The views of a scene show one set of named points, each view turned or mirrored, shifted and resized as a whole, with a little noise and some points left out.
(in the rows, 128 means zero)

Scene 1
View 1
K930: [104 127 143 114 130 116 109 158 140 133 112 143 105 116 147 122 102 134
 151 143 100  65 117 140 168 141 116  88 136 166 140 179]
K138: [128 149  85  96 105 114 144 177 188 124 140 124 136 122 125  99 111 103
 150 135 113  95 112 148 116 132 128  93 125 128 131 163]
K97: [ 96 131 144 135 132 155  90 126 113 134  99 141  69 124 151 110 116 141
 119 141 103  55 103 140 155  97  97 120 124 170 115 132]
K229: [ 89  97 139 103 129 107  83 157 151 122 139 147 104 100 116 108 131 143
 123 129 120  99 117 112 138 141 111 123 150 163 124 135]
K133: [129 128 147 107 111 139  70 147 131 128 108 136  94 124 124 103 104 153
 153 112  78  92 109 110 141 114 124 114 125 156 131 134]
K58: [112 133 119 113 110 137  87 136 149 114 123 120 104 127 120 108 118 127
 143 111 106 105 101 109 128 106 121 120 121 140 127 126]
K336: [134 132 106  94  99 124  97 159 170 119 136 124 126 119 103  93 120 126
 149 106 100 119 107 108 104 116 133 119 125 129 127 125]
K465: [ 91 111 130 116 126 112  91 140 151 121 127 130 113 108 121 117 127 127
 149 120 116 104 107  99 132 137 123 113 132 145 135 147]
K692: [120 135 121 104 103 126  84 147 158 111 123 119 116 127 117 113 107 128
 158 108  98 114 105 105 137 116 130 110 123 141 136 138]
K599: [110 151 137 131 114 174  74 122 108 118  92 128  64 143 149 111 102 143
 118 130  92  64  99 146 167  75 100 121 118 169 115 118]
K826: [ 98 131 127 107 111 129  80 148 148 105 122 123 101 131 129 129 102 131
 134 129 112  97 108 128 174 115 116 107 137 166 134 143]
K850: [146 111 124  69  98 117  76 190 170 125 149 147 120 104  87  73 124 153
 126 106  87 120 125 112  97 130 127 129 143 150 114 106]
K791: [115 131 112  92 100 127  89 162 167 106 136 124 113 127 114 109 111 130
 130 119 110 111 111 126 142 113 119 117 137 153 127 126]
K516: [133 125 131 105 124 126 117 168 147 152 120 154 106 105 126  78 123 139
 141 134  88  71 117 136 104 131 117 111 127 148 118 144]
K596: [ 67 101 130 127 140 121  97 130 141 125 130 138  92 103 131 115 141 126
 114 136 136  84 106 116 135 128 101 128 137 155 119 132]
K485: [140 144 126 104 102 122  94 152 153 124 110 121 122 130 123 111  95 132
 186 108  76 104 107 104 136 125 142  93 115 136 149 164]
K392: [ 97 122 147 141 146 139 111 126 113 153  99 150  78 107 152 100 128 137
 135 141 102  49 104 133 130 120 102 117 120 156 117 147]
K95: [103 135 151 129 112 140  53 108 117 106  92 113  91 142 135 138  97 140
 174 103  89 104  93  85 173 102 129 107 113 152 150 147]
View 2
K850: [ 87  15  55 143  72 128 116  80 101 155 119 170 161 157 225 210 165 140
 100  61 150  61  50  54 183 111 207 200 240 106 157 148]
K392: [ 82 126  88 151  75 149  78  93  55 139  59  39  87 107 138 136 149 119
  56 119 209 110  75 119 148 146  98 127 109 165 102 193]
K516: [106  67  89 134  61 125  84  79  65 143  99  71 128 146 166 140 180 139
  71  85 188  81  53  97 170 111 135 192 177 147 138 160]
K485: [117 117 105 137  91 128 135  98 137 159 149 103 134 135 157 110 186 214
 126 102 184  54 124 138 115 116 203 176 178 109 131 125]
K599: [102 177 103 220 118 131  78 118  89 187 110  80  55  24 160 132 110  83
  78 149 197 118 139  71 161 146 165 120 128 132 110 200]
K95: [ 71 186  93 177 115 171 154 121 150 166 120 114  96  82 156 134 134 187
 125 141 203  84 162 148 106 167 212  89 124  97  80 161]
K826: [ 82 145  75 179 141 139 110 141  88 149 130 122 110 119 151 153 103 151
 144 123 169  74 118  86  99 138 160 142 165 131 134 164]
K138: [139  68  93 102 118  72  82  97  92 128 146  84 147 154 129 134 170 183
 130 103 130  64  77  94  75  95 137 237 202 159 209 133]
K97: [ 85 154  90 189 102 145  74 115  56 156  79  63  71  76 154 141 118  93
  69 133 202 111 102  85 153 146 124 121 117 155 105 199]
K58: [ 90 104  74 141 113 119 117  90 132 154 108 118 115  92 168 175 150 155
 104 128 157  93 107 100 109 142 187 152 165 126 149 170]
K229: [ 48  84  38 145 104 160 113 118  61 125  80 133 135 171 174 204 113 149
 119  93 168  71  57  83 125 147 137 140 174 139 124 170]
K336: [107  53  74 119 101 103 120  72 142 152 126 134 144 119 182 187 175 172
 108 103 138  77  87  95 115 121 205 192 204 119 175 148]
K133: [ 88 121  91 176  80 155 122 101 107 167 118 113 111 110 184 141 156 151
  96 100 200  77 115 104 166 134 195 141 166 106 104 159]
K930: [ 90 146  94 161 106 156  95 145  41 129 119  68 116 175 124 101 132 172
 131  99 202  57  94 114 116 121 110 157 152 152 109 151]
View 3
K850: [ 33 128  77 126  91  85 103 117 152 113  91  84  90 111 134 133 113 125
  47  90  99 169 130  55 135  66  90 171  66 130 183 123]
K930: [ 82 133 117 150 108 136 153 120 174 115 117  78 130 172 167 150 146 155
 125 136 138 107 141 133 110 135 129 102 105 106  81 141]
K133: [ 64 160 127 125 124 118 125 132 153 112  96 128  91 157 156 132 141 166
 113 119 133 161 131 109 109 119 132 153 109 117 152 114]
K692: [ 95 158  93 117 118 102 114 148 167 141  94 124 119 135 148 126 128 142
  93 128 133 155 131  89 114 121 144 121 107 131 144 140]
K516: [ 41 130 121 133 113 109 146  95 149 134 109 109 105 150 131 150 119 113
 105 112  88 132 158 126 117 101  97 122  91 115 139 146]
K58: [ 79 161 109 103 119  99 117 161 160 149  95 130 125 135 133 118 137 150
 112 121 122 171 128  94 128 118 135 133 102 135 145 145]
K791: [ 71 146  81 124 101  90 108 162 159 130  99  92 129 119 140 126 134 158
  94 116 112 166 130  68 136 105 124 124 101 130 123 139]
K465: [ 91 136 110 101 103 120 132 146 189 143 105  95 149 151 141 126 137 131
  99 124 153 141 122 103 132 129 125 141  79 138 141 162]
K599: [ 43 184 162 119 137 113 139 182 120 124 108 146 108 158 127 128 172 215
 191 123  91 185 140 127 127 132 134 130 143 110  99 120]
K95: [116 186 136 104 136 138 121 175 173 123  91 149 109 169 166 114 161 192
 138 144 183 169 114 113 100 156 176 149 127 130 147 117]
K97: [ 40 158 172 115 127 128 157 157 142 126 114 123 126 169 124 133 165 185
 185 121 102 157 146 143 134 129 115 135 116 111 102 140]
K596: [ 56 129 146  89  97 122 150 166 184 148 117  80 174 156 113 126 153 146
 144 116 127 145 123 118 161 128 101 151  69 134 118 179]
K392: [ 44 146 175 109 125 135 173 125 158 144 119 121 131 181 121 143 150 141
 171 120 107 135 153 163 128 133 107 128  98 113 116 161]
K229: [ 55 123 120 110  87 124 134 145 184 121 109  59 146 150 136 129 145 146
 105 109 138 142 121  97 151 111  99 167  65 131 133 152]
K485: [113 160  81 133 127 106 114 121 166 135  89 138  95 147 173 136 120 131
  77 137 145 139 137  98  86 129 158 105 121 122 149 125]
View 4
K516: [105 177 146 126 158  94  82 155 133 163 106 123 132 128 144 114  95 156
 147 139 112 165 130 146  94  87  74 103 104 130 166  92]
K465: [126 147 121  93 178  78 155 136 116 104 134 123 118 136 161  93 130 145
 133 129 120 171 178 135 115 122 126  82 107 120 124  94]
K138: [126 146 127 136 129  95 110 142 104 176 114  83  68  77 194 124 133 173
 141 158 143 147 167 120 136  63  61 118  96  70 107 104]
K58: [122 163  91 107 137  97 133 125  90 110 150 126 151 110 169 119 102 163
 130 112 131 172 163 148 116  92 142  89 118 117 117  83]
K791: [126 167  95 127 139  82 150 116  65 122 143 123 101 113 185 130  98 164
 143 111 110 165 171 155 107  77 116  92  82 109 120  79]
K930: [123 146 136 101 163  62 118 133  80 122  75 118  88 196 153 128 139 122
 165 138 136 152 127 114 146 102  81  78 128 135 158 103]
K692: [119 159  92 113 144 104 147 139  74 117 162 136 106 118 166 115  99 155
 130 113 144 164 167 144 132  93 134  96 120 111 122  91]
K392: [114 159 142  91 162  64  68 127 136 119  58 110 203 171 143 120 128 142
 158 135 121 172 109 129 108 105  97  69 133 158 163  95]
K826: [132 156  93 107 141  62 153 104  46  91 115 124 109 161 181 137 120 143
 155 108 123 161 157 138 130  91 125  72 110 127 130  83]
K596: [134 154 132  90 184  45 143  99 126  86  90 105 177 146 175 102 144 153
 150 124  84 181 171 144  83 128 122  61  80 139 122  85]
K229: [124 165 137 110 192  57 163 126 110 104 117 133 111 155 160 100 119 141
 151 122  76 175 177 155  81 126 111  78  68 135 144  83]
K95: [119 145  66  71 145  97 151 129  48  59 160 154 153 181 145 121 104 124
 132  86 172 172 137 131 165 116 185  62 179 150 133  89]
K485: [108 151  96 108 138 124 127 170  78 139 165 140  78 132 149 114  96 142
 122 123 180 156 144 126 162  88 121 107 157 108 139 101]
K336: [115 172 102 129 140 119 134 151 105 146 176 127 107  73 172 105  89 177
 117 122 129 169 179 156 105  82 119 114  97  92 117  86]
K599: [122 178  76 104 106  67  84  81  42  82  89 128 223 175 162 168  89 153
 166  81 127 175  97 154 122  67 148  57 143 167 151  67]
K133: [104 178 100 112 147 100 121 143  75 116 148 160 135 159 139 124  74 140
 141 100 132 171 131 156 120  93 134  86 133 146 163  79]
K97: [121 171 111  96 141  56  86  95  86  91  69 121 213 183 154 146 112 146
 166 107 113 176 108 143 107  92 123  57 128 166 157  78]
View 5
K138: [150 100 112 139 124 155 114 123 117  86 143 116 179 152 165  87 150 163
  86 108 140 119 116 125 128 145 112 166 118 110 152 211]
K930: [103  92  96 121  98 138 123 182 162 118 130 136 166 140 132 105 132 145
  49 106 114 113 168 135 146 149  89 116 124 123 120 168]
K58: [156 104 117 130 114 116 151 183 130 112 122 112 151 124 146 130 134 129
 110 126 120 157 106 114 130 133 109 121 155 131 131 194]
K692: [140 104 118 129 104 130 146 176 127  97 123 108 161 127 163 133 128 126
  97 123 111 151 122 112 128 143 109 126 163 134 138 215]
K392: [131  98  82 136 122 115 138 209 171 146 123 125 150 131  84 114 146 148
  98 114 134 141 125 131 165 136  96 107 108 138 106 130]
K791: [138 111 124 113 110 114 155 165 108 102 132 124 157 131 173 126 142 133
  86 129 120 141 116 116 110 132 112 139 143 129 123 199]
K599: [150  60 135 106 111  91 179 213 137 138 108 146 134  95 118 110 132 158
  99 136 109 151 121 130 150 102 117  62 128 153 108 137]
K516: [114 109  83 142 122 146 145 169 136 108 134 106 170 149 117 130 154 157
  99 116 134 142 117 138 144 146 115 147  96 159 110 172]
K485: [123  75 111 138  90 162 134 171 140  79 115 100 176 127 154 132 114 139
  86 118  94 149 146 128 148 155 112 108 161 145 148 231]
K465: [132 133  93 133 109 119 130 190 148 120 132 113 157 141 140 136 136 112
  89 114 126 143 126 106 128 153  90 140 158 114 126 192]
K596: [141 144  92 121 126  89 136 204 150 153 137 134 139 141 122 124 152 116
  92 119 145 136 115 105 126 136  85 140 139 106 106 146]
K336: [150 118 112 140 118 137 147 155 108  90 131  94 164 138 164 139 143 134
 115 128 127 157  96 114 121 142 122 158 148 140 137 225]
K95: [142  78 120 125  85 112 151 222 160 121 102 117 147 102 137 141 103 111
  90 127  87 163 144 110 155 139  95  59 196 131 138 200]
K850: [108 142 100 131 115 134 179 160  90  87 139  93 166 152 170 173 159 128
 105 135 126 162  99 126  99 146 128 181 121 177  99 215]
K826: [130  99 126 106  99 107 150 186 130 117 126 139 150 124 159 114 131 129
  68 124 110 130 141 117 121 131  98 110 154 116 125 181]

Which points are out of place in each view (at most two, in the order of its rows)? Write none if all are in place.
view 1 | none
view 2 | none
view 3 | K692
view 4 | K392
view 5 | K485

Scene 2
View 1
K357: [196 117  97 156 137 152 111  85 153 160  50 148 152  69 112 148 150 183
 179  95 112  83  81 157 109 108 120 101 135 149 144 162]
K228: [118 171 139  98 146 159 109 118 116 127  85 104 165 103 107 126 104 145
 159 136 107 122 102 180 122 121 162 105  91 119 133 180]
K895: [151  86 139  82 123 167 102 135 140 135  84 161 116  75 133 111 135  97
 196 146  68 109 130 168 165 150 101 139 130 109 160 200]
K953: [196 130 125 115 131 188 126 128 165 176  73 128 157  65 104 159 110 114
 157 136 133 115 101 128 122  92  82 101 109 132 123 182]
K869: [128  96 108 106 122 136  85 116 153 133  84 150 142  95 132 111 132 119
 201 145  74  96 109 188 158 166 153 144 124 115 162 178]
K159: [123 119  97 121 125 126  79 129 169 136  89 122 169 109 126 115 111 109
 193 157  88 101 103 189 150 170 173 143 113 119 151 165]
K960: [229  67 122 121 140 164 121 163 166 144  52 159  97  63 138 121 141  87
 207 117  57 104 133 142 153 138  40 141 168 126 156 187]
K489: [160 134 106 168 138 149 106  44 140 160  63 133 193  68 107 164 131 209
 156 100 144  89  66 179  84 102 181  90  80 146 131 146]
K346: [162 121 114 123 139 143 101 150 162 137  77 117 155  99 126 121 107 101
 185 142  85 115 111 168 143 147 126 135 125 124 144 170]
K528: [139 187 114  95 136 164 110 138 131 142  77 104 160 109  95 125 118 146
 165 127 109 115  93 154 129 110 128  99 126 133 134 187]
K343: [145 163 161 120 165 168 127 127 115 125  75  93 169  87 115 141  81 137
 143 126 116 138 113 173 102 106 146 102  73 122 121 169]
K248: [145 183 148 115 155 169 126 115 107 131  68 102 164  89 101 139 107 171
 147 110 118 124  96 165 100  95 139  84  95 132 125 177]
K412: [188 121 157 141 169 164 130 131 125 124  58 115 145  72 129 140 101 134
 161 106  96 128 121 167 106 116 106 110 101 123 131 166]
K35: [179 148 113 157 159 138 113 155 178 146  72  76 189 104 123 147  69 103
 161 142 120 128 104 163 110 128 142 126  94 131 118 141]
K545: [143 120 134 123 135 166 108  73 126 146  76 148 161  65 113 145 130 172
 164 121 117 103  91 179 113 110 151 102  88 127 139 175]
K259: [133 192 135 134 164 148 118  85  84 113  56 106 166 103 104 131 125 218
 155  84 106 114  81 188  84 104 178  77  97 141 136 166]
K252: [175 215 109 127 161 149 124 152 121 129  50  81 155 122  94 129 119 171
 166  93 103 117  85 148 101  95 120  85 146 152 129 170]
K121: [149 155 114 127 158 120 101 173 141 104  65  90 145 130 127 102 103 111
 194 124  61 120 115 184 136 161 144 137 139 125 148 161]
K938: [183 140 135 142 177 130 117 213 164 107  68  63 156 123 144 115  55  55
 180 143  69 147 137 170 129 161 119 153 118 117 127 149]
K204: [147 143 149 104 149 162 114 145 125 125  79 111 149  93 120 124  98 116
 166 135  90 129 119 169 131 129 125 115 103 116 136 180]
K450: [174 166 132 161 168 149 127  96 118 133  52 102 174  86 110 149 111 196
 151  87 120 112  87 173  77  97 152  86  94 144 125 149]
View 2
K35: [ 83 136 108 166 127  97 136 117 158 145  99 137  98 122 122 146 114 134
 149 133 125 141 117 169 141  88 114 136 148 123 133  80]
K412: [ 67 105 110 166 153 122 140 111 167 156 120 132 163 103 122 121 131 118
 178 107  99 143 104 157 138 107 105 153 147 111 138 106]
K248: [ 91 112 112 172 146 166 133 108 172 170 109 114 147 117 106 138 121 142
 145  71  99 169  96 148 144  82 127 121 146 113 143 105]
K869: [131 145 107 163 131 116 111 126 133 140 155 112 198  90 155 155 151 147
 121 127 116 121  99 133 115 127  73 148 159  91 136  91]
K343: [ 83 121 112 179 135 143 124 114 169 162 109 117 135 110 109 148 118 118
 165  86 102 167  97 166 145  94 123 117 139 112 125  87]
K357: [103 102 100 143 152 135 146  93 157 157 119 148 177  99 125  94 122 177
 117 115 117 139 128 135 133  79  94 157 159 108 176 144]
K489: [116 103  95 154 108 161 121  80 157 164 117 160 157  79 117 100  82 179
  98  99 118 169 138 163 148  63 114 112 133 113 170 136]
K528: [113 135 116 165 160 148 137 122 162 159 108 100 144 134 114 157 143 160
 126  87 113 153  92 128 131  86 112 138 163 107 146  94]
K450: [ 85  92 103 158 124 165 136  95 168 175 114 143 138 112 116 112 101 145
 138  89 100 164 116 152 154  73 137 136 138 130 159 125]
K159: [135 157 105 163 113 111 107 127 131 141 146 118 158 103 158 172 138 152
 110 136 123 123 103 142 124 116  88 140 154  99 134  76]
K953: [ 85 130 114 164 188  96 161 109 178 137  82 130 145 109  93 121 135 156
 155 115 130 151 120 157 122  81  78 134 165  89 144 105]
K252: [ 89 111 117 153 158 162 153 116 168 176 103 112 123 159 115 137 139 156
 133  87 104 147  91 119 147  75 141 162 164 138 163 110]
K895: [110 141 113 168 173 102 128 129 151 134 141 104 218  91 135 150 169 135
 154 118 112 122  91 133 105 135  56 152 165  72 130  93]
K960: [ 74 119 115 147 205  68 167 128 155 130 128 128 207 112 140 111 181 133
 180 150 115  96 104 124 105 132  54 199 181  90 151 115]
K938: [ 65 144 115 168 129  76 131 145 149 145 127 115 107 145 153 172 153  95
 185 149 109 106  86 153 137 131 117 178 157 133 115  54]
K259: [103  94 105 165 117 203 117 100 163 187 130 123 156 114 119 129 109 147
 122  61  89 172  97 139 155  79 145 126 137 129 161 123]
K346: [105 143 109 160 141 100 131 127 147 143 129 117 157 115 142 154 148 138
 141 132 118 120 101 142 124 115  90 157 164 105 136  85]
K121: [101 135 112 157 125 124 123 138 138 158 147 106 146 140 160 168 155 126
 140 126 103 113  80 124 133 122 117 175 160 128 137  78]
K228: [112 134 112 176 132 156 117 120 160 160 124 102 150 112 121 164 128 139
 134  81 107 160  91 146 136  97 114 117 146 104 129  84]
K545: [111 117 105 163 144 143 124 100 159 153 124 132 186  82 118 123 120 152
 131  93 111 158 114 152 130  93  89 122 144  90 146 118]
K204: [ 94 134 113 175 150 126 128 124 160 151 122 107 161 113 126 157 144 122
 160 101 106 144  88 149 130 113 102 136 152  99 125  82]
View 3
K450: [115 129  96 133 151 128 143 142  94 111 146 134 117 125 138  96 170 164
 133 119 131 121 145 119 118  96 160 103 153 123 113 137]
K960: [144 115 198 168  93 120  84 129 154 126 122 126 130 151 187 139 137 150
 128 106 161 100 155 119 117 162 164 120 125 104  88 129]
K545: [123 141 125 148 129 139 138 152 111 127 122 144 138 144 151 104 164 165
 117 121 144 103 128 144 136 118 147 108 147 134 115 139]
K259: [118 146  79 140 145 138 148 156  89 109 150 129 118 133 132  80 162 157
 133 120 120 122 143 128 111  95 161 110 153 150 126 161]
K938: [116  88 155 159 153 130 139 125 159 104 133 126 104 148 125 138 105 139
 161 112 101 124 167 119 118 177 171 131 139 110  97  95]
K412: [115 119 138 143 134 131 131 144 111 118 134 135 119 134 148 117 146 158
 145 123 149 107 155 115 124 135 156 123 134 116 100 126]
K204: [115 130 134 155 136 141 140 148 131 117 125 134 128 153 131 121 129 152
 140 119 129 109 147 141 120 152 156 125 129 137 107 129]
K489: [121 133  96 139 148 128 149 143  94 123 132 151 132 129 148  89 192 173
 105 120 130 118 116 140 144  78 152  83 174 121 120 136]
K953: [110 140 143 142 143 123 122 127 132 119 114 139 148 142 145 143 160 175
 117 114 161 106 140 139 110 128 145  98 122 106  87 118]
K869: [142 126 149 176 113 143 132 151 149 127 116 144 134 168 156 105 139 145
 111 109 109 109 119 159 145 147 160 110 160 143 124 137]
K343: [100 132 110 137 157 140 157 149 110 112 130 138 125 140 116 116 141 161
 147 127 132 111 149 132 120 132 148 122 133 131 106 123]
K121: [133 109 136 168 133 134 130 139 152 105 138 122 108 155 137 110 118 136
 141 105  91 128 151 130 115 157 174 123 150 136 114 131]
K35: [109 104 126 147 165 124 149 123 141 107 125 139 117 138 123 130 142 159
 134 114 108 125 145 133 124 134 161 104 151 105  98  96]
K895: [135 132 173 172 102 143 116 152 149 129 111 140 140 170 163 123 126 147
 125 115 143  95 135 148 132 168 153 126 128 137 109 137]
K159: [133 115 141 171 133 140 144 143 157 119 116 144 127 167 140 112 131 145
 114 108  91 119 122 158 144 149 163 106 165 136 121 122]
View 4
K204: [107 103 125 155 125 132 119 120 138 129 117 156  96  98 128 138 141 109
 131 129 137 117 110 141 154 123 112  85 148 141 105 110]
K953: [120 101 122 126 111 106 133 111 142 129 155 168 108 103 108 153 159 103
 112 160 150 134 118 150 159  97  87  96 158 164 117 117]
K412: [122 113 125 149 128 121 123 123 145 128 143 151  98 109 135 143 149  93
 133 142 112 135 124 125 143 112  95  78 145 145 111 115]
K159: [111 100 137 151 163 131 129 116 123 150 110 167  91  71 149 140 121 142
 132 128 159 119 107 164 173 133 117  77 117 154 119  99]
K528: [113 102 149 144 114 131 123 117 132 129 114 151  99 106 135 156 152  98
 120 127 165 126 117 164 163 133 111 111 150 137 115 117]
K869: [109 100 131 162 161 122 130 106 125 143  99 180 102  71 147 139 127 142
 124 134 135 125 100 152 167 134 103  90 115 151 125 103]
K938: [115 142 127 165 157 131 100 148 157 138 150 146  90  89 128 115 135 118
 130 124 144  79 132 138 165 104 145  53 134 153  83 121]
K121: [117 124 148 167 158 133 113 128 139 138 116 154  93  87 150 133 135 119
 128 120 148 105 123 153 168 134 129  84 122 138 107 117]
K35: [125 112 134 129 142 130 125 134 141 144 167 140  85  97 137 145 137 105
 138 135 166 120 132 156 165 107 121  59 141 156 106 109]
K960: [121 142 120 174 155  83 119 110 154 127 130 198 130  83 116 125 158 133
  91 164  99 111 122 124 163  95  85 108 125 167 113 139]
K252: [128 120 170 147 117 133 120 127 140 123 130 131  96 124 149 161 161  70
 122 122 164 130 142 162 163 136 116 119 150 123 114 132]
K545: [118  84 130 135 125 122 142 106 125 134 120 161  97 100 142 158 138 102
 136 145 128 157 107 144 148 129  81  92 141 143 133 101]
K357: [138 106 149 133 143 104 146 107 130 136 144 163 106 102 154 167 152  95
 121 159 127 167 132 150 158 124  72 109 123 150 144 118]
K346: [116 116 132 154 150 120 121 121 138 139 128 165 100  84 135 136 137 127
 121 136 144 115 117 152 167 117 112  85 129 154 113 112]
K228: [107  88 135 144 118 145 126 118 127 133 109 145  86 102 141 152 136 101
 143 122 154 132 106 154 152 139 112  88 151 133 112 101]
K450: [133 100 151 128 122 133 138 124 131 131 150 130  86 123 161 167 147  67
 147 136 134 163 135 144 142 132  93  84 144 130 129 109]
K248: [118  91 141 137 105 138 129 119 132 126 127 136  90 119 141 160 149  77
 140 129 145 145 119 146 145 133 101  96 160 129 117 109]

Which points are out of place in each view (at most two, in the order of its rows)? Write none if all are in place.
view 1 | K545
view 2 | K35
view 3 | K869
view 4 | K121, K252
